A landscape with many valleys, sampled at points; each row gives a point and its height.
A ball rolls from a point to the lowest of its 2 nearest points, and stops where none of them is lower. Distance is the straight distance between rows; heights are no part of it.
(95) h=6.14: [152 127 104 126 100  34 202 133 172 135 128  77 144 120 155 127 142  82
 131 147 146  80 113 121 168]
(225) h=3.78: [ 86 140 147 119 151 170  88 124 124  90 174 158  66 154 102  98  90 169
 153 126 111 186  90 164  99]
(55) h=1.02: [119 129 160 115 151 178  76 153  81 125 114 155 137 136  86 158 154 164
 142  70 114 128 108 151 131]
(563) h=0.62: [178 185 126 147 190 157 103 135 134 137 113 101 102 140 132 191  81 123
  65  89 141 136 126 159  55]
(447) h=6.85: [157 114 160  77 113 113 155 122 104 115 156 130 196 127 158 174 165  93
 176 100 135 110 113 115 193]
(769) h=1.03: [114 126 103 143 142 211  82  75  85 122 130 159 126 115 129  94  88 132
 133 165 122 165 174 158  91]
(917) h=3.26: [127 177 117 173 113 138 140 130 166 136 152 115  94 129 113 127  77 186
 143  69 167  92  84 168  56]
(725) h=1.44: [149 154 131 141 195 148  90 108 129 136 103 132 106 123 156 118  98  98
  62 159 106 175 159 131 104]
(548) h=1.60: [134  83 174 103 153 187 110 162  95 134 110 151 150  80 109  96 162 100
 150 137  81 146 169 122 190]
(208) h=1.27: [113 139  93 153 107 223  91  75  86 125 152 146 132 127 125 114  92 160
 153 140 146 133 149 160  72]
(127) h=4.74: [120 131 146 157 151  35 149 141 162 115 144 114 103 168 135 107  71 116
 108 125 128 170  74 132 146]
(628) h=2.79: [ 93 125 111 143 115  79 153 135 179 133 126 132  88 132 128  79 125 131
 114 147 119 146 117 120 136]
(552) h=0.49: [168 167 131 140 184 146  94 133 124 140  96 116 126 138 130 179 119 122
  74 116 127 133 138 145  90]
(602) h=0.75: [142 154 161 116 167 147  82 156 111 126 112 136 125 158 108 193 142 164
 111  72 122 127  87 158 113]
(810) h=3.58: [132 185 138 134 178 174  86 127 133 124 119 140  91 127 114 120 100 149
  90 117 137 152 121 171  72]
(604) h=4.72: [117 142 148 125 121 110 105 140 112 117 147 152 123 169 111 156 112 176
 136  75 137 143  57 143 114]
(797) h=0.78: [165 153 134 151 130  85 141 155 159 143 112  96 120 168 123 213 104 154
 106  63 153  95  75 155  90]
(599) h=3.09: [149 137  89 167  98  75 179 132 190 161 101  90 131 113 146 146 127 124
 101 132 146  75 144 121 117]
(686) h=1.66: [146  98 154 127 161 156 109 115 111 123 114 145 160  92 164 109 152  83
 114 183  84 148 193 107 180]
(325) h=5.66: [156 127 129 110 149  56 156 150 170 128 124  98 121 143 154 144 153  92
 106 147 104 110 101 132 163]
(646) h=2.37: [ 69  89 113  96  82 168 147 123  90 110 160 144 125 132  98 109 154 149
 200 116 123 138 140  91 147]
(807) h=1.80: [ 94 117 113 108 104 152 138 129 128 133 115 127 127  98 109  89 178 130
 131 146 127 108 168  99 140]
(611) h=1.33: [148 152  88 166 112 143 132 114 154 158  91 113 135  93 136 126 131 123
  80 154 146  94 176 121  84]
(386) h=0.47: [165 158 145 131 148 113 107 152 129 131 115 108 129 172 125 216 122 155
 104  69 137 115  76 155  99]
(148) h=2.65: [108  58 147 120 118 157  96 116  96 106 147 182 126 127 144 113 110 120
 171 164  86 203 155 116 182]
(136) h=3.40: [145 141 110 170  72  83 157 131 134 146 129 109 155 145 128 163  95 158
 141  73 188  73  78 120  95]
(103) h=3.18: [ 96  55 150 100  98 128 120 135  97  99 172 170 135 137 137 120 120 117
 199 149 102 188 131  97 186]
(740) h=0.77: [108 138 109 139 149 198  96  93 113 132 117 148  99 104 110  67 109 133
 109 178 123 145 174 151  84]
(42) h=2.07: [128  81 147 121 129 145 111 106 105 122 137 153 153 116 167 106 132  98
 137 172  89 170 175 104 188]
(105) h=3.03: [ 80  89 106 131  78 145 121 108  86  95 170 165 115 166 117 119 100 164
 187 139 132 165 107 127 126]
(620) h=2.08: [102 107 159 107 171 168  95 159 126 136 110 161  93  97  91  65 148 129
 120 173  84 165 152 119 154]
(234) h=0.88: [165 119 161  63 178 120 119 183 151 137 107  98 101 119 105 162 187 101
 119 133  84 101 107 147 173]
(355) h=7.71: [126 104 113 167  58 109 141  82  93 126 158 139 155 160 154 139  69 146
 151 128 178 131 104 117 112]
(692) h=1.78: [112 147 150 127 181 133  98 132 161 120 116 151  63 123 117  75 109 123
  81 162  98 188 144 138 120]
(257) h=1.22: [161 135 116 126 114  71 161 160 163 147 112  76 136 151 124 200 141 134
 122  85 145  74  88 145 121]
(454) h=3.39: [ 91 101 106 139 104 145 111  92 108  98 167 168  91 158 128  98  82 153
 164 165 125 180 117 140 110]
(705) h=2.01: [ 96 158 129 137 165 154 112 113 171 120 127 140  52 113 108  50  96 134
  96 165 114 172 149 152  94]
(943) h=6.70: [166 114 144 112 114  96 160 104 105 111 155 118 211 134 187 175 147  85
 144 130 144 105 126 101 175]
(714) h=3.82: [151 137 119 146  73 112 140 121 104 137 133 114 190 143 149 198 119 150
 131  80 179  87 107 118 114]
(220) h=7.28: [114 102 142 100  72  64 149 124  96 113 167 116 176 162 130 139 122 127
 182  97 168 130  77  99 168]
(255) h=1.47: [178 120 145 132 156 158 123 110  93 117 115 124 213 108 164 196 164  76
 121 121 110 105 177 127 165]
(922) h=1.37: [147 104 159 109 170 169 111 149 102 136  82 137 161  72 124 107 165  90
 119 165  90 118 192 125 165]
(342) h=3.38: [146 182 133 162 133 148 114 119 148 125 159 120  96 145 136 141  56 172
 128  73 164 129  73 176  53]
(533) h=2.18: [ 86 124 127 111 127 185 114 140  95 128 117 145 124 103  81  93 169 149
 141 127 120 112 154 116 126]
(868) h=2.03: [129 141 110  68  90  89 171 156 151 141 128  84 128 119 112 137 204 120
 172 101 144  74 116 112 146]
(197) h=2.58: [157 130  91 194  98  69 179 110 176 161 112  99 143 112 172 129  89 109
 101 139 153  88 137 104 114]
(107) h=1.54: [ 95 116  99 145  88 204 117  84  83 120 143 151 135 123 116 110 128 159
 161 142 139 125 158 128  99]
(60) h=1.17: [132 118 146 121 167 179  97 145  90 137  76 147 149  88 103 112 152 123
 109 149 103 119 182 136 131]
(251) h=1.28: [ 78 116 108  81  95 141 159 143 134 133 133 118 110  98  92  68 192 122
 168 139 117 110 158  72 146]
(269) h=2.47: [115 135  89 104  81 108 183 138 168 146 108  88 128 101 119 115 191 126
 145 120 152  67 149 105 126]
(452) h=3.67: [105 152 150 120 172 190  75 120 107 111 138 154  87 137  97 104 102 160
 126 122 116 168 118 169  94]
(809) h=5.20: [154 141 145 168 173  27 162 154 169 120 125  92  98 170 149 154  81 116
  91 107 132 144  82 145 127]
(144) h=1.62: [155 132 124  89 115  92 149 157 147 140 116  91 141 135 125 177 185 126
 134 105 133  77 105 135 142]
(534) h=0.97: [135 139 111 137 148 136 122 125 155 146  80 120 124  98 130 106 152 110
  75 175 121 115 173 125 114]
(677) h=0.52: [106 136 108 141 137 165 116 114 135 141  98 137 107  92 105  64 141 129
  91 188 120 128 184 126  97]
(246) h=0.93: [139 138 128 133 148 169  90 120  98 138 100 139 158 112 120 146 143 127
 106 126 123 118 168 134 118]
(518) h=4.48: [ 90 129 146 129 115  99 122 148 123 105 173 148  98 180  96 120  97 168
 158  82 138 157  42 150 116]
(106) h=1.21: [145 113 142 127 137 166 104 117  90 128 109 137 191 109 134 169 159 119
 129 106 123 117 164 127 148]
(605) h=2.67: [131 143 105 147  93 110 149 133 157 152 110 111 131 123 129 140 142 144
 114 110 154  90 121 123 107]
(627) h=6.35: [142 124 112 115  91  75 181 118 151 129 135 101 169 120 168 125 154  93
 132 149 152  93 132 104 156]
(363) h=1.69: [145 142  81 182  82 146 139  83 145 160 121 128 147  99 158 123  98 132
 105 145 159 103 165 106  80]
(427) h=1.20: [127 117 147  65 135 125 130 175 139 138 133 125 119  97 111 110 195 112
 159 131  94 120 122 112 180]
(123) h=3.91: [102 143 154 122 155 122  98 129 142  96 168 159  70 164 115 110  76 157
 126 113 116 197  76 159 112]
(679) h=1.23: [152 149 124 138 190 151 101 130 139 144  75 119 114 106 128 118 127 103
  60 175 106 134 180 131 104]
(238) h=2.48: [ 78 103 126 106 112 210 127 137  69 119 130 147 132 114  73 102 169 152
 182  98 113 114 151 106 140]
(373) h=1.64: [196 118 147 121 194 150 116 139 100 117 107 111 174 108 149 190 170  69
 100 147  83 100 166 130 163]
(632) h=7.82: [135 101 100 167  65 132 132  61  82 122 152 147 169 149 172 143  66 132
 147 151 170 146 149 114 108]
(664) h=0.70: [ 99 117 131  55 105 127 153 159 133 133 152 116 119  99 107  80 199 103
 192 132 107 122 145  76 179]
(226) h=1.11: [152 114 153  85 152 129 117 158 131 130 113 123 137 107 130 140 180 102
 129 142  98 114 135 126 185]
(531) h=6.54: [165 125 126 104  92  75 191 104 131 115 146  98 197 133 177 165 154  81
 150 136 174  84 120  97 167]
(887) h=7.00: [142 105 164  73  95  78 157 129  95 109 173 124 192 144 149 157 142  98
 198  94 147 119  82 103 195]
(901) h=3.80: [102 121 114 162 116  34 171 131 176 131 136 117 103 140 129  84  85 126
 121 139 142 142  97 123 152]
(38) h=1.71: [149 149 143 140 202 114  96 118 127 124 131 138  94 150 167 124  89 101
  70 143  96 198 131 126 118]
(806) h=2.12: [107 129 139 127 155 100 119 141 176 125 123 144  82 128 123  81 129 126
  95 155  95 166 128 127 140]
(30) h=3.77: [102 126 111 156 113 116 129  91 143 118 156 151  84 154 139  84  58 143
 127 154 133 174 113 146 100]
(44) h=5.91: [146 122 106 138 134  19 196 150 197 139 119  79 110 136 146 129 129  91
 116 141 128  92 104 136 165]
(785) h=0.71: [167 149 117 146 163 157 101 120 104 147  88 116 169 115 135 178 136 107
  80 141 117 112 168 132 103]
(83) h=1.83: [100  86 153 105 145 180 108 157 101 133 115 159 119  85  92  70 157 113
 148 159  86 152 176 111 165]
(840) h=2.22: [101 135  99 134  90 127 155 127 152 142 115 118 122 107 118 100 166 139
 121 138 142  99 150 110 116]
(73) h=3.04: [132 155 100 173  87 110 156 136 161 150 125 113 114 129 122 141 106 170
 133  79 177  71  90 138  77]
(617) h=7.52: [111 105 126 129  61  97 141 106  87 112 157 129 167 163 133 149 106 152
 164 100 168 124  87 111 139]
(733) h=3.49: [135 175 128 147 145 148 107 118 143 131 134 131 107 142 127 143  93 157
 101  97 151 137  99 162  75]
(786) h=5.43: [159 140 130 152 150  60 147 146 167 136 112 102 116 153 156 156 114 121
  93 126 122 125 103 136 124]
(377) h=4.14: [100 127 170 117 151  83 103 155 146 107 159 159  90 171 106 118  95 150
 130 105 112 183  64 140 140]
(812) h=1.93: [ 71 106  94 128  63 182 151 103  89 109 152 143 130 132 107 102 145 159
 174 133 139 115 153  92 114]

Where does a ball stop that starts at each point below?
(103) -> (552)
(269) -> (386)
(646) -> (677)
(943) -> (692)
(148) -> (552)
(786) -> (692)
(83) -> (552)
